Each row is a point on a tangle of strands that fork, close into loops and nearly touch. The rows are in no order.
In the rows, zero is written as 128.
Points whose rows are less than 107 apart are linked; no others are. Some points are linked to none.
Tob: [129 165 136 122 136 127 138  90 162 142  81 130 131 196  89 138 117 102
 161  83 142  85 141 150 118  68  65 135 115]
kaz: [122  75  96 111 149 162 137 113 107 134 133 117 131  90  79 132 116 162
 117 162 153 131 165  72 157  84 173 134 103]
bimak: [190 132  88  81 144 134 129 141  80 165 120 182  81 189  80 113 155 127
 130 140 134 145 198 111 124 157 102 109 124]
rusam: [ 60 120 127 112 139 153 154  87  90 107 141  99 161 127  60 172 107 139
 126 115 149 128 145  82 147 111 143 102 100]
Mufu: [119 120 200 179 114  96  94 130 183 128 100 112 142 136 207 112 128 120
 131 115 107 101  73 197 108 137 107 144 135]
doz: [142 149  73 133 152 123 140 168 148 143 165 189 115  94 162 117 155 145
 128 147  84 146 184 129 125 151 147 103 106]
tevob: [ 74 182 127 112 111 123 159 121  75  94 165 138 158 120 141 181 130 141
 121 114 105 169 137 108 150 174 141  79 110]
Dal: [123 167 160 143 101  95 140 111 148 153 111 138 115 172 157 152 112 115
 132  55  95 154 120 155 119 158  79 105 110]
favo: [ 98 104 161 122 139 131 173  81 133  92 151 136 167 114 108 190 146 132
 122  93  97 113 109 124 126 147 169  73  70]
Zufu: [136  97 121 118 126 159 115 127 139 134 103  88 122 133  77 105 111 112
 157 157 185  85 118 137 138  42 132 144 164]
bol: [169  74 149 130 171 140 109 124 172 120 137 153 147 109 153  98 157 137
 111 192 120  70 123 170  97 115 156 144 131]
libo: [117 149 102 127 120 120 180 152 145 119 149 169 135  95 142 168 104 140
 119 100 101 193 126  93 148 152 129  80  90]
pivib: [ 98 210  67 116 152 107 131 171 104 109 179 148 147  96 199 130 147 131
 147 143  89 160 151 111 130 121 134 133 136]
Luvom: [181  95 111  93 183 143  90 130 108 135 119 154 117 185 105  91 179 120
 138 185 151  58 159 148  87 105 132 138 148]
zemes: [144  95 158 111  79 141 101 134  36 133 129  93 107 139  81 116 150 134
  97 187 175 131 111 124 146 176 161 117 181]
Taf: [ 79 152 146 139 104  92 156 136 172 114 136 132 151  96 181 179 121 128
 130  62  94 177  90 131 138 162 128  86 101]
Nez: [135  84  98  92 165 160 115 103  73 123 126 118 140 113  86 129 142 150
 119 172 146 111 169  85 135  87 166 136 113]
nimu: [ 68 145 119 160 109 130  88 163 100 108 119  40 126  90 177 104 119 100
 125 121 140 129  57 127 129  97 154 213 194]
sepi: [157  89 139 119 117 140 131 122 102 130 134 155 126 112 124 131 130 154
  87 161 130 146 144 115 135 172 143 104 124]
Tezil: [ 65 182 122 166 151 101 107 131 115 146  82  68  90 175 129 122 101  93
 170  54 151 143  98 135 113  79  54 157 146]
vite: [154  65 104 135 118 147  88 164  91 143 162 128 106  84 113  77 158 150
 107 213 142 105 161 111 134 137 197 169 151]
Duv: [112 113 172 116  81 128  92  98  55 128 138  83 122 151  94 123 156 131
 104 146 167 114 102 136 140 185 151 120 187]
ralig: [123 153 156 167 133  99 116 153 191 127  93 120 132 122 204 119 114 114
 139  92  95 136  92 170 108 122  88 139 125]
por: [178 125 113  71 134 137 146 119  73 141 108 165 105 194  73 140 138 129
 109 124 134 146 188 106 129 158  99  95 111]
Dul: [150 194  77 166 115  88  99 199 142 155 136 144  74 132 183  73 115 119
 162 135 116 170 139 129 125 153  91 163 140]
Fumu: [ 91  98 141 144 136 143 167 122 182 108 127 124 159  79 128 152  89 130
 107 111 133 143  91 109 145 124 149 125 112]
gako: [155 119 186 157 127 116  96 118 197 111 105 130 150 129 195 116 143 122
 128 144 105  77  75 189  97 120 124 142 130]
sipog: [125 158 165 130  94  81 153  86 146 135 125 141 121 177 141 171 132 119
 135  36  81 144 109 161 116 167  94  85  92]
Nunu: [185  72  93 101 188 140 140 114 148 165 107 180 121 153  77 127 154 132
 122 148 124  92 205 115 121  86 120 128  86]
Tok: [136 142 117 108 159 134 184 103 149 120 126 171 151 132  99 188 126 121
 137  77  78 139 135 114 106 104 126  78  52]
Falik: [ 78 156 150 163  85  95 104 138 110 161 105  84  74 171 133 114  94 115
 146  58 161 186  92 129 151 143  76 146 156]
zozif: [120 123 179 124  88 107 118  77 132 158 108 110 105 210 101 133 122 116
 138  77 153 115 127 166 130 130  66 126 139]
litet: [ 96 156 115 121 136 140 144 122 125 129 119 105 136 136  97 139  95 121
 147  99 154 146 123  93 135  99 113 132 135]
Volug: [128 103  66  98 169 179 114 125  77 137 140  91 131 114  75 115 149 138
 146 170 146  87 164 106 125  42 171 148 134]
Lavef: [110 110 163 128 139 128 133  94 123  84 147 115 180  94 156 153 156 138
 103 144 103  86  99 157 115 152 169 104 126]
Teko: [112 146 139 140 109 154  72 147  91 102 136  58 145 128 150  95 145 120
 131 162 134  67  84 142 101  86 155 187 189]
mir: [128 120 123 121 112 134 168 137 115 120 148 156 133  93 134 152 110 158
  97 138 118 176 134 101 152 167 149  89 105]
Lumu: [145  99 106 129 106 161  99 172  88 135 155 101 105 102 112  86 140 143
 120 192 155 119 122 114 130 119 174 163 168]
mel: [159  90 173 132 112 117 169 121 196 131 122 161 128 107 109 147 105 129
 109  89 106 138 104 136 123 129 136 104  85]
gipa: [ 93 129  79 136 124 175 124 162  92 127 136  41 136 101 108 131 122 107
 135 153 158 116  89 106 140  57 163 189 196]
tud: [154 103  86 137 179 152 110 145 185 158 132 150 115 126  92  74 140 118
 168 170 147  67 178 140 104  50 125 168 131]
Megip: [150  65 176 153 123 143 129 125 222 131  95 116 132 114 114  93 101 114
 138 153 183  72  96 152 146  59 112 179 146]
Luru: [ 70 170 154 141  96  86 146 123 127 115 148 115 143 129 185 181 133 133
 135  65  91 175 103 142 139 185 121  81 113]
zafat: [117 178 149 116 107 121 109 110  79 114 131 130 138 159 149 136 147 128
 120 122 109 129 128 152 128 185 119 101 144]
sil: [130  64 166 145 137 149 130 118 180 115 128 116 156  78 132 103 107 140
 104 164 148 100  92 144 137 110 152 156 136]
ginob: [172  85  75 107 180 142 113 132 140 173 108 179  99 138  80 104 158 129
 136 164 127  86 230 106 118 100 147 137 102]
nivuf: [177 107 155 129  64 120 156 154 143 155 128 158  84 118 106 111  88 129
 110 133 151 183 146 117 161 182  99 128 127]
pep: [107 148 165 122 102 124 102  86  66 113 139 104 137 163 126 136 155 132
 116 129 134 112 120 146 128 187 131 114 160]
dekev: [137 117 116  77 148 150 144  99  67 125 111 142 129 170  75 148 142 135
 116 138 139 125 173 103 126 141 122  98 109]
Zuf: [101 141  87 143 123 158 105 168 108 111 150  60 135  80 149 105 123 113
 135 148 136 126  79 109 132  82 165 206 195]
femaf: [157 143  75 105 145 118 150 147 104 133 156 201 111 122 138 147 162 153
 114 144  83 165 188 115 134 171 139  84  95]
vif: [140 159 154 155 107 100 129 132 175 140 101 133 119 139 171 138 109 118
 131  83  98 155 112 155 122 145  85 122 119]
kuzez: [153 176 129 112 114 134 101 129  94 124 118 151 119 167 153 119 142 126
 125 141 115 140 146 144 114 172 112 111 141]
Vubo: [ 74 177 112 153 164 105 119 115 150 135  76  83 115 157 125 134  88  83
 174  60 164 123 103 118 118  50  55 167 131]
Lun: [131 125 146 140  80 128 145 140 148 144 116 130 106 121 109 119  82 133
 119 112 155 176 122 108 158 158 107 132 139]
togok: [ 44 159 102 148 160 107 130  95 151 123 106  71 128 145 109 160  88  85
 178  53 178 120  99  98 136  47  86 163 136]
lukal: [168  56 109 138 139 137  97 147 112 152 143 148 107  84 116  86 147 157
 107 203 144 112 185 102 138 147 188 153 122]
kug: [180  99 114 143  90 115 177 170 171 161 141 177  94  89 126 114  87 135
 116 130 125 185 151 114 156 185 108 125  99]
mitut: [160 116 125  85 120 141 107 132  19 133 126 122 113 156  78 123 163 142
  99 180 153 124 142 106 137 174 154 111 154]
Sib: [ 87 117 152 127 151 140 155  85 112  83 145 117 179 103 121 174 145 136
 115 125 110  96 119 135 119 133 159 100 103]
Lagug: [ 76 176 123 169 112 101 106 145 101 163  88  65  68 184 123 120  98  95
 166  49 157 166  97 133 131  98  54 150 158]
tela: [124 119 141 107 135 126 172  86 116 109 131 159 150 144  90 197 143 125
 113  77  94 137 132 122 119 153 145  70  70]
fidot: [186  65 135 130 123 125 172 143 190 137 134 178 124  81 111 136 105 144
 111 113  99 153 129 117 129 128 150 103  62]
zedel: [191  69 116 113 170 143 164 104 188 149 100 179 125 141  76 140 134 125
 122 132 135  86 162 133 122  58 113 134  66]
gurob: [150 128  85 133 158 134 117 164 146 132 163 179 126  91 160  97 151 150
 122 172  95 122 183 135 117 142 163 125 117]
Sur: [181  91 107 139 110 108 182 172 199 150 151 188 110  73 122 132  92 141
 117 101  97 182 136 110 137 154 132 106  68]
pob: [ 88 156 159 164  98 111  96 132 127 139 108  82 108 150 163 109 102 122
 134  98 139 158  94 141 134 149 102 151 157]
rorad: [173 175 101 153  86 107  88 185 124 161 133 150  69 159 166  67 124 127
 163 156 127 155 148 144 113 159  94 153 149]
peko: [138 188  93 153 116  87 113 175 154 135 129 149 104 121 205 100 108 125
 142 122 108 182 131 129 136 153  82 137 134]
kemav: [136 123 144 120 132 155  81 123 120 111 132  94 150 125 129  91 142 121
 131 171 143  77 110 148 104  89 143 165 166]
buli: [176  80  89 129 154 134 108 147 129 166 126 179 102 114 102 100 160 142
 122 181 123 105 222 103 121 149 165 140 103]
mev: [164  76 155 134 129 142 136 124 218 139  98 140 119 125 100 103 104 113
 140 148 172  88 123 147 141  61  93 166 128]
Nozo: [178 142  86 100 140 127 132 145  95 149 142 196  91 156 129 120 157 141
 111 148 101 157 186 124 126 183 118 100 111]
vozu: [140 103 182 117 122 130  79 102 116 114 112  99 146 157 124  99 154 119
 114 168 155  59  99 165 104 139 130 143 174]
zit: [124 194 119 130 159 114 146 115 157 113 117 145 156 144 163 166 134 117
 162  79  72 128 128 145  90 104  97  99  89]
bunu: [134  73 185 160 129 142 108 116 200 113 115 102 159  92 147  95 112 121
 121 162 163  73  78 162 129  89 140 181 153]
siv: [111 140 131 131 114 105 177 144 178 115 132 151 144  87 160 169 102 129
 122  71 101 180  97 118 135 146 132  86  95]
Bik: [ 85 123 137 113 152 152 144  82  81  89 143 107 173 111  97 163 134 140
 113 137 128 111 138 102 129 123 161 111 111]
bogu: [143  77 177 124 129 114 165 106 177 104 133 154 150  99 114 163 132 132
 111  91  95 118  90 137 128 133 169  81  62]
fasu: [168  79 135 123 143 148 153 115 199 149 107 153 127 126  86 121 113 128
 125 137 150  93 139 138 131  70  99 147 105]
giva: [109 185  97 141 137 118 125 143 138 131 111 113 121 127 149 120  92 110
 154  95 140 163 121 103 122 106  88 147 143]
zuren: [ 61 185 135 131  97 109 147 104  80 105 165 121 140 146 144 172 126 143
 132  89 111 177 129 119 155 188 130  88 123]
deto: [173 158 127 126  94 124  87 157 108 138 133 151  94 162 156  87 133 131
 140 167 131 142 143 142 110 171 107 136 158]
bupi: [157  92 114 131 162 144 112 135 153 125 154 165 142  95 157  95 154 148
 110 182 108  94 159 149 110 124 164 138 121]
Nimim: [140 124 114  75 182 147 127  95  47 109 118 129 146 174  87 150 169 131
 123 150 128  96 172 108 120 132 131 103 117]
manul: [120 144 152 115 113 105 166  79 111 112 141 148 139 169 110 183 152 122
 118  65  82 138 122 145 112 187 124  68  93]
Fopo: [120 116 129 123 119 157 123 139 112 114 150 104 136  89 122 102 113 145
 112 158 151 132 114 108 147 120 163 145 155]
Denar: [165 149  89 130 114 140 111 152 141 160 110 120  90 158 100  90 108 114
 178 129 166 138 150 121 120  80  86 144 159]
Nura: [170  93 125  88 133 126 121 126  54 131 126 153 119 141 112 125 159 157
  90 181 132 143 157  99 149 190 153 100 128]
Dulip: [ 86 166 150 157  93  88 110 153 129 124 112 104 113 118 193 113 102 127
 122 102 125 174  92 137 148 168 115 138 155]
mifu: [115  86 203 141 123 115  87  64 125 111 127  96 158 161 122 116 162 122
 109 152 159  53  82 182 119 150 132 142 164]
bafur: [107 104 152 133 124 144 133 119 159 117 128 110 147  93 132 117  98 137
 116 137 143 131 103 126 141 125 145 141 144]
deve: [112 120  63 115 150 189 118 147  77 136 147  62 137 116  85 124 146 117
 150 163 152  85 128 116 121  29 161 172 184]
tef: [ 75 163 120 117 117 141 153 104  96 122 135 115 138 137  88 155  95 126
 134  98 151 162 134  83 146 127 120 107 126]
Nekip: [ 91 189  99 111 136 124 156 148  91  93 168 138 162  97 170 156 137 146
 125 138  95 168 142 110 142 145 146  99 121]
vibo: [113  75 194 143 123 113 119  66 128 102 144 101 171 126 133 143 165 136
  99 136 124  74  78 168 123 176 154 118 144]
Miti: [ 61 160 102 122 151 134 144 108 131 123 110  78 143 134  88 146  97  96
 168  88 172 131 111  86 135  61 114 145 144]
Fopun: [162 112 162 130 152 139 109 113 178 109 119 145 157 123 168 116 150 127
 122 160 109  75 102 179  91 121 135 137 132]
seli: [121 197  75 128 141  98 124 177 139 124 153 146 129 107 211 118 129 127
 145 128  95 171 141 121 129 138 107 129 133]
katag: [103 164 127 140  84  89 128 183 141 118 134 120 110  87 202 117  98 134
 110 131 125 201  95 118 179 189 128 136 151]
fava: [138 171 125 112 159 118 174 101 157 106 129 170 159 137 124 183 141 115
 163  74  72 121 128 135  99 100 116  87  65]
sidu: [ 95 163 137 154  87 140  72 158  75 123 125  46 123 132 164 102 133 114
 129 137 130 110  68 145 117 113 148 186 198]

A piece is two or more points that can be reached from each other along the links. Count, over all rows, the pieces, the separate loops (a circle has one, a figure eight two, a Y none), the forks (points with three links) and the tips (points with one).
pieces -> 3
loops -> 2
forks -> 5
tips -> 7

A fork is a point with three links, a tip a point with one. Leave the first point through the second and follow the links. Name the first fork or tip that comes.
zedel; Nunu -> bafur
katag; Dulip -> litet
nimu; Zuf -> kaz
gurob; bupi -> tela
kaz; Nez -> Sib
Fopun; bol -> Nimim
